Each scene shows the same named points in several views. A view is turned or mirrored, shifted and resized as a whole, has a little noise and may leave points out.

Scene 1
View 1
J214: [-20   1  -8  15 -12 -13   5 -14 -24  -8   0  -7  -1  12  -2  12  25  11
  -5 -21  -1]
J584: [-21   3 -14  26 -16 -10 -11 -22 -32   2   0   8 -15  18  -8  26  16  34
   3 -20  -2]
J680: [-13  12 -10  16  -1  -8  -1 -13 -15   7   6  -7  -6   5  -3  11  -2   6
   6 -12  11]
J880: [-18   6 -10   9 -14 -12   7  -8 -19  -3   7 -12   0  11   0   3  28   1
  -6 -18  -2]
J317: [-12  11  11   0   6  -3  -1 -13 -12  16  -3  -2 -12  -9 -15  17 -11   9
  19  -2  20]
J31: [-16   6  -3  10  -6  -9   1 -14 -20   3   1  -5  -6   5  -7  14  10  11
   5 -14   7]
J401: [-14   4   1   7   0  -9   8 -11 -15  -2   0 -12   0  -1  -4   8   8  -1
   2 -14   8]
J493: [-18  12 -11  10 -16  -8  -5 -10 -22  12   8  -1 -14  12  -8   9  22  14
   5 -11   1]
J684: [-14  13  -5   5  -8  -6   0  -8 -15  13   8  -6  -9   4  -7   6  10   4
   7  -8   8]
J924: [ -9   8   3   8  14  -8  11 -12  -7  -2  -1 -16   5  -8  -1   8 -15  -9
   6 -13  19]
J981: [-18   2  -7  17  -9 -12   2 -16 -24  -6  -1  -4  -3  10  -4  16  17  14
  -2 -19   1]
J982: [-15  11   0  -1  -6  -6   3  -5 -13  12   7 -10  -8   0  -8   2  13  -1
   7  -6   8]
J944: [-19  11 -20  27 -16  -8 -17 -18 -30  16   4  10 -22  18  -9  25   9  35
   9 -14   2]
J919: [-12  21 -15   5 -10  -5  -6  -3 -12  27  16  -6 -16   8  -8   1  10   2
  11  -3   7]
J867: [-19   5 -30  24 -19 -18  10  -9 -23 -14  13 -17   7  26  10  -1  39  -2
 -19 -28 -12]
View 2
J493: [  6  -5  36  -4 -14  28   3  24   4  23 -20  15  29  -7   4   5 -30  29
  -7   0 -13]
J584: [ 18 -26  32  -2 -20  36   6  41   5  26 -25  17  36   5 -14  -1 -22  35
  -6  10   1]
J31: [  8 -10  31   4 -14  30   5  15  -1  11  -9   6  24 -12  15   1 -19  30
  -9   7  -7]
J924: [  3 -12  24  20 -10  24  -8 -11   3 -10  13  -2   7 -20  44  10 -14  31
 -16  15  -2]
J680: [  3 -12  28   8 -13  28  -5  10   9   7  -3  13  15 -12  19  10 -23  35
 -11   4  -4]
J919: [-11  16  34  -2  -9  31  -2  10  10  13  -9  26  16 -24  15  11 -29  38
  -3 -20 -15]
J867: [ 14  -8  49  -9  -6  -4  -6  16   0  42 -35  -3  32  17  20  23 -46   2
 -23  13 -36]
J944: [ 10 -20  29  -2 -20  41   3  43  14  24 -20  31  31   0 -19   3 -24  45
  -2  -3   4]
J214: [ 15 -13  37  -2 -12  19   5  19  -4  23 -22  -3  33  -1  14   3 -27  17
 -14  16 -17]
J982: [ -3  11  35   1  -9  28   5   2  -4   6  -7   6  21 -26  25   1 -24  28
  -7  -4 -16]
J880: [  8  -1  41  -4  -9  14   3  11  -5  22 -21  -1  29  -4  21   7 -32  15
 -14   8 -25]
J401: [  7  -7  33   6 -12  25   1   2  -5   5  -5  -5  21 -16  29   2 -19  25
 -13  12 -10]
J981: [ 13 -14  34   0 -15  27   6  21  -3  18 -16   4  29  -6   8  -2 -22  26
 -11  11  -9]
J317: [ -1  -4  22  15 -15  47   5   3   1 -11  11  11  15 -34  20  -8  -7  45
  -3  -1   7]
View 3
J981: [ 25 -21 -10 -16  -8  -4 -17  -6   9  -2   4 -12  -9   3   4  -6  13  17
  12  14  11]
J493: [ 10 -30 -12 -19  -3   5 -17  -7   4   0   2  -7  -6   3  -2   1  16  20
  18  15   3]
J684: [ 17 -25  -4  -7 -11  10 -14  -5   0  -2  -5  -8 -14  -2  -6   3  21  12
  17  14  -7]
J317: [ 32 -22   3  12 -29  22 -14  -7   9   2  -5 -20 -26  -6 -12  -9  20  11
  33  18  -9]
J919: [  5 -35  -8  -8  -7  15 -11  -3  -6   1  -7  -2 -13  -4 -14  11  22  17
  22  17 -14]
J680: [ 25 -24  -6   2 -13  -3  -9  -1   2   4  -4  -7 -21  -7  -4  -1  17  18
  17  20  -1]
J982: [ 15 -21  -1 -12 -12  15 -16  -5   2  -6  -5  -8 -11   3  -4   3  22   8
  11  10  -8]
J214: [ 23 -16  -9 -22  -3 -10 -17  -3   8  -5   3 -10  -6   4  11  -4  13  15
   1  12  13]
J880: [ 17 -16  -7 -21  -2  -8 -15  -1   0  -7  -2  -3  -7   4   8   4  18  11
  -3  10   4]
J944: [ 16 -43 -24 -18  -3  -3 -19 -12  11  12  11 -13  -6  -1  -7  -9   7  35
  38  24  20]
J584: [ 23 -35 -21 -22  -3 -10 -20 -12  17   8  14 -15  -5   3   3 -14   5  30
  28  20  25]
J31: [ 25 -20  -6  -8 -13   1 -15  -4   7  -1   1 -13 -15   0   1  -5  15  15
  15  15   4]
J401: [ 30 -10   0  -7 -14  -4 -13   0   3  -6  -3 -11 -16   0   6  -2  17   7
   1  12   0]
View 4
J880: [ -3  17  -9 -13 -12  20 -12  35   2  27 -12 -21   8 -16  28  15 -19   7
 -12  -8  34]
J867: [  1  28   9 -19 -23  28 -39  48  -5  47 -17 -31  18 -18  24   4  -8  19
 -19 -30  35]
J401: [  0   4 -11  -2   3   5   3  13   8  16 -17 -11   1 -20  25  10 -26   4
  -5   4  29]
J924: [ 12  -6  -1  11  12  -5  10  -6   9  14 -16  -6 -10 -25  19 -10 -25   3
   2  14  24]
J982: [  0   7 -18  -5  -7  14  10  23   5  13  -1 -10 -10  -9  31  18 -23  -3
  -3  13  31]
J584: [ -1   9 -32   3  10  14 -18  33  -5  21 -46  -5  21  17  36  49  -8  21
 -30 -15   9]
J944: [ 10   9 -30  12   9  17 -15  32 -11  22 -41   0   5  35  37  50   7  21
 -31  -8   1]
J919: [ 13  10 -20   0 -12  23   7  32  -4  15   4  -7 -23  14  34  24  -6  -3
  -5  17  22]
J680: [ 12   2 -11   9   6   7  -1  14   0  17 -20  -6  -7   0  27  13 -12   7
 -10   7  17]
J317: [  5  -9 -30  13  16  -2  24   1   9  -1 -18   6 -13  -2  31  26 -26  -3
  -3  26  17]
J684: [  5   7 -19   0  -3  14   6  23   2  14  -8  -6 -10  -1  32  22 -16   1
  -6  12  24]
J981: [ -3   8 -20  -4   3  12  -9  26   2  20 -29 -12  13  -6  31  29 -19  12
 -17  -7  23]

In a view up to two points have been moved. Name them for each view, in the order of its rows, or write none.
view 1 -> J981
view 2 -> J493
view 3 -> J982, J401
view 4 -> J944
